Each row is a point on a tangle of strands that fork and nearly touch. The rows are in no order.
Points whose rows are less than 47.9 apart are linked; no others are. Some points are linked to none.
kitu: [  2   1   5 -15 -33  11  18  23   5  24 -16  -1  -2  27  31  34   7 -12
 -34 -19  -9]
tefa: [ -5  17   0   4 -18   9 -17 -30  14 -21   8   3   9   1  34 -27   3  -5
   7  17   7]
tuku: [ 28 -16 -33   1   6   1  16  15 -14  23   0  20 -10  -4  -9  31  -2   2
 -31 -15   3]
fon: [ 10  17 -21 -30  -3 -13   2   7 -11 -11  10  -3  -5   0 -27 -11 -22  -5
  12 -17  23]
nazat: [ 15 -12 -23 -21   2  -1  13 -10  16  26  -9  -4  19  -7  -4  18  -4 -11
 -31  -7  -8]
fezat: [ -1  -9  -3 -10 -36 -24  -5 -32  -3 -18  12   4   9  -6   3 -15  -1 -20
   1   6  13]
Ner: [ 11  -7   5  -7 -36 -15   3   5  15  14  -9   4  -2   0  -1   7  -8 -16
 -17 -14  10]
Zufiz: [ -5  24   8  -4 -19 -16 -15  22 -16   7 -24 -20 -13  21 -19  14  -1   0
   2 -37  18]
likur: [ 27 -18 -42  -1  11   7  10 -13 -16  17  -3  14  -1 -11  -7  24  -2  -1
 -26  -7   3]
deno: [ 10   6   9 -19 -31 -31   2  25  -6   1  13   1 -14  10 -13 -10 -12  -9
  -3 -18  25]
pup: [ -2  -5 -15   0  24  -3   5   2 -43 -29  16   9 -23  -2 -22   0   1  16
  28  13   2]
nari: [ 10  33 -15  20 -12  16 -28   0  26  -2  -9  11   3 -18  -4 -18 -16   2
   1 -10  14]
ror: [  4  23 -10   8  13  29 -22  -6  15  18 -11 -20   1 -19 -18 -15 -18   5
  20  17  12]
bimop: [ -8 -11  -2  25   1   4   7  -3  14   6  11  18  13 -15   8  17  16   3
 -35   0 -21]
nopag: [  5  -6  29 -12 -15 -20  10  36  19  -2  16   9 -15   5   3 -23 -12  -8
   8  -5   8]
govut: [  5  -8   9  -9  16 -14   6  21  16  12   4  -7  -2 -13 -35  -7 -10   3
   2  -3  -3]
masun: [-27 -18  34 -17  12 -24  10   3   0  -6   2 -24  11  11   0  -5  17  -1
   4 -11 -16]
guvuz: [ 25  -7  -8 -15 -19  -3  12  13  18  35 -16   2  -6   2   0  19 -16 -15
 -21 -11   5]
tetov: [ 12   1 -27 -21  20   4   5  -9   5  10  -7  -7  11 -12 -33   4 -13  -2
  -9   0   3]
fetap: [ 15   1 -10 -14 -48 -18  -4  -8  -2  13 -13  -1  -3   5   9  10  -7 -19
 -13 -23  22]
dak: [  0  10 -10  -7  35  21 -16   7  22  -4  21  -8  -1 -20   4 -34  -8  25
  12  24  10]
Libu: [ -8  15   0  22   5  23 -24 -20 -14   2 -25 -22  -9  -7 -14  -8  -9   4
  38  19   6]
nad: [-12 -21  33 -17   4 -26  14  10  12  10  -1 -23   7   2 -15  -1   7  -9
   0  -4 -16]
sira: [  8  20 -14  -8  27  31  -9  -5  16   8   2 -15   3 -10 -11 -19 -19  13
  18  24   7]
bilin: [ -2   3  -5  -6   1 -20  -8  16 -25  14 -21 -24 -11   9 -39  18  -5   5
   1 -28  16]
Fibaf: [ -2   7   2   8  16  11 -12   5  -5 -12   6   0 -13  -9  -5 -27 -13  16
  33  17   5]
para: [-18  16  -2  32  -3  13 -24   4   8 -18 -16  19  -1  -5   5   9  16  18
 -17 -27 -10]
tosa: [-18 -32  27   2  -2 -33  21   8 -16 -10  32   7  -2  -3  -2   3  22  -4
 -10  -3 -11]
nikeg: [ 32 -18 -20 -12  -6  10  12  -4  18  42 -21   1   2  -6   8  23 -11 -14
 -25 -10  -4]
zuz: [  3   7   5   2 -48 -10 -12  -1 -13   2 -20   1 -11  16  13  12  -1 -16
   4 -18  19]
Rubev: [ -6 -15  19  13   1   6  10 -12  -4   7  -4  -3   4   8  16  15  15  -6
   1  20 -21]
zali: [ -6   2  -1   2  42  20 -11   3  18 -11  25  -2   5 -13  22 -25   7  25
   3  29   2]
ruk: [ -3   8  23 -13   5   1  -6  19   5  -6   3  -8 -11   3  14 -38 -16   1
  46   7   9]
Meb: [  2  18  -5 -27  30  12   8   7  26  -8  14   1  21   7  16 -22  -1  10
  -8  -2  -5]
masiz: [ 15  -9 -32 -30  16  -2  17 -18  -1   8   4   2  17  -5 -18  11  -1  -7
 -21   3  -2]
Nodu: [  2  19  -7  15 -28  20 -19 -25  19 -20   0  19   6   1  37 -12   2  -2
  -6  12   3]
Roso: [-19 -15  28  21  13  10  13  -7  -7   0  11   2   6   8  27   7  21   0
   1  22 -28]
Lalof: [ -4   9   1  27   5  19 -18 -16 -26  -1 -31  -9 -12  10  -8  14  -5   3
  32  10   0]
pideb: [  4 -10  23  -5 -26 -29   9  28   4  -1  15   6 -12   9  -6  -6  -3  -7
  -3 -10  11]
Zuv: [-23 -33  21  29   1 -25   8   3 -13  -5  23  14   0 -16  -8   9  25   4
 -13  -2 -20]
galof: [  3   4  -9 -14  16   7   3 -14   0 -11  10  -5   8  -2  -7 -12  -4   3
   9  19   2]
gifo: [ 17 -18   0  37  -4  -3  -9  10  -2  12   0  22 -22 -25 -21  -2 -11   6
   9  21   5]
Bisu: [-11 -22  31  15  11  -4  17  -2  -2  -5  27   9  -3  -2  22 -10  18   1
   5  31 -19]
Dadof: [ -4 -30  32  -1   2 -13  21  -5   8   7  26   1  -2 -12   7  -9  11  -6
   5  40 -20]
Diped: [  4 -18   2  -4 -25 -20  -1 -24  12  -3  12   1   6 -21  -8 -21  -3 -14
  -2  22   5]
nozi: [ -3   8 -19   9  21  13  -3 -10 -22  -3 -22  -7   3  11 -16  26   5   6
  -1  -9  -8]
sagus: [  8  16 -29  19  20  25  -9  -9 -21  -6 -20   6  -3   9  -8  19  -4  11
   6   3   0]
rutu: [ -2 -15  23  11 -18  -6  10  11   5  14  -9   0  -7  10  10  19   7  -9
  -5   1 -12]
balo: [-31  -7  30   0  32  -5   2  32  -1 -14  -6   2   4  14  34 -18  20  17
  17 -14  -9]
digim: [  4  21  -9 -24   0   8   3  -9   7 -17   0  -4  12  21  13  -8  -8  -6
   5  -8   5]
Molu: [-25   3  16   7  20  11  13   0 -17   2 -12 -11  10  23  13  32  22   7
  -7 -16 -27]
luv: [ -8   3   0   3  12  -1   4   2 -33  -2 -20 -18  -5  26 -11  29   9   5
   4 -13  -3]
vara: [  5   1  27  -3 -10 -10   0  23   4  -4   5   2 -19   6   5 -23 -14  -2
  30   3   8]
zozi: [  1 -13   7 -11 -26 -10  16   7   8  13  -6   1   3  15  16  22   5 -14
 -24 -10  -7]
Sovo: [ -1 -15   7 -12 -44 -31   4 -13   0 -14  11   6   3   5  10  -5   2 -19
 -13  -3   9]
Kita: [ -5  -7 -25  27   6  -1  -8 -11   6  -5   8  21  11 -23  -7  13  15  10
 -37  -8 -10]
zis: [ 12  -6 -12  -7 -13  17  25   9   2  27 -12   9   4  18  30  41   3 -10
 -35 -13 -15]
fedi: [  1   6   5  -9  28  18  -2   7  21 -11  24   9   4  -2  40 -33   6  15
   7  30   2]
nuboz: [  0  16 -25 -23   8  -7  -5  -9 -19 -31  12  -1   0  -1 -17 -19 -10   2
  16 -11  18]
zorem: [  5  26 -16  23 -27  10 -27  -2  -2 -13 -18  20  -9  -3  -2   5  -9   0
  -1 -29  16]
muzu: [ 12  23 -26  -7  19  18  -6   1  15   8 -17  -2  12  -2 -22   7 -15   4
  -8 -11   1]
tor: [-13  11  13   1  23  21   7  -6  -2   3 -19 -16  11  24  16  23  14   3
   3  -1 -25]
buf: [ -7   5 -25 -17  16 -12   2 -10 -21 -39  20   8   5   2 -15 -14   2  10
  -1 -16  11]
Geg: [  0  10  -1 -14  33  25  19 -11   8  14  -9 -16  21  15  11  18   8  -2
  -8  15 -24]
kugik: [  6   9  -5   5 -10   7 -11 -16   3   2 -16  -2   4   2   2   0  -7  -6
   8   3   1]
pibem: [-26 -10  31 -12  30 -12  11  19   7  -6   3 -13  11  10  15 -10  19  10
   3 -15 -17]
fusa: [-23  -2  -4  35   7  -3 -13   4   5 -14   1  16   6 -16  -9  10  22  18
 -29 -24 -15]
vanom: [-14 -29  11  25   0 -13  17  13  -1  14  24  20   6 -18  -4  20  16   1
 -32  -8 -20]
Sota: [  1  26  11  -3 -29  -7 -12  12 -11  -3 -17 -10 -11  24   3   4  -6  -9
  15 -25  20]
furo: [ 10  23 -24  23 -18   7 -23  -3  12 -15   2  33  -5 -12  -1  -7 -10   5
 -11 -18  15]
nadub: [ 16  12  -3 -22 -14 -15  -1  19 -13   7  -3  -9 -14  10 -22   0 -20 -10
  13 -14  26]
fegu: [ -2 -20  23  -8   3 -21  12  14  20   9  10  -5   2 -11 -17  -8   1  -5
  -5   5 -12]
suk: [-11  13   7 -22  21   5 -13   1  16  -3  -2 -23  12  -7   1 -35  -7   5
  25   2   5]
fil: [ -1   0 -19   0  22  11  -3  -4 -27 -19  11   2 -18 -10 -22 -13  -9  16
  34  26   2]
lud: [  6  19   6   4  -3  13 -11   7  -1 -10   7  -1 -12  -4  15 -35 -23   2
  46  15  15]
baro: [ -5  19  -9  35 -20  15 -25   1  -6 -16 -25  21 -11   0   4  18   7  11
  -7 -23   2]
Gos: [  0  10  -6 -26  26  17  13 -13  22  -3  10 -10  26  10  15  -5   4   1
 -12  14 -14]
lurob: [ 11  17 -22  15   5  25 -13 -13 -30  -1 -28  -2 -10  13  -8  16 -12   2
  27   5  10]
gef: [  2  23  -2  21  -3  26 -26 -17   5   4 -10 -14  -3 -17  -3 -18 -15   1
  32  21  14]
pok: [  5 -25   8 -10 -15 -13   7 -21  14  13   4  -6  10 -16  -3  -7   1 -18
  -8  27  -6]
nol: [  8  26  -4  19 -22  17 -26  -7  34  -6   6  17   1 -14  20 -23  -8   0
  -4   3  12]
fola: [ -6 -11   9  -7  11 -25   2  22  -8  11  -7 -22  -6  -2 -45   9  -1   2
   1 -15   1]
purof: [ -8  18   8   4  -1  13 -19 -10  11 -13   2  -3   1  -2  27 -35  -3   5
  26   9   9]
Mif: [-11 -37  20   9 -29 -34  18   0 -29  -1  19   5 -10   4   8  14  20 -11
 -11   5  -4]
Suz: [-20   3   5  15  26   6  11  10 -39  -6  -2  -5  -1  28   0  34  20  13
   0 -16 -16]
teli: [  2 -31  10  -1  -3 -11  12 -26   2  12  13  -7   4 -21  -2  -3   8 -10
  -3  44 -12]
fegi: [ 23 -11 -41  -8  27  18  14 -16  -5  19  -2   9   8 -14 -11  19  -2   3
 -20  13  -7]
dos: [ -3 -32  16 -10 -35 -32  21  -3 -13 -12  26  11  -4   7  14   0  12 -14
 -11   6   1]

Follow the links from the first point to the second, and from the first to the third. Name the last point that the two ways share.
likur / pibem / rutu | Ner
bilin / Roso / nazat | Ner
zis / tetov / Mif | zozi
nuboz / pup / Kita | lud
fil / buf / Zuv | lud

A fork is a point with three links, a tip a point with one. Leave the first point through the second and follow the links. Name the first fork or tip that comes.
Sovo / dos | lud
Libu / gef | fedi
bilin / fola | balo
Zuv / tosa | zozi

A fork is a point with three links. Follow the links from the first point to the second and name the forks in between, in order.
Ner / tuku | masiz
tetov / Sovo | masiz, Ner, zozi
baro / ruk | lud
rutu / govut | zozi, Ner
masiz / Zufiz | Ner
bimop / Ner | zozi
fezat / muzu | zozi, Ner, masiz
fegi / Zufiz | masiz, Ner
nad / Diped | Ner, zozi
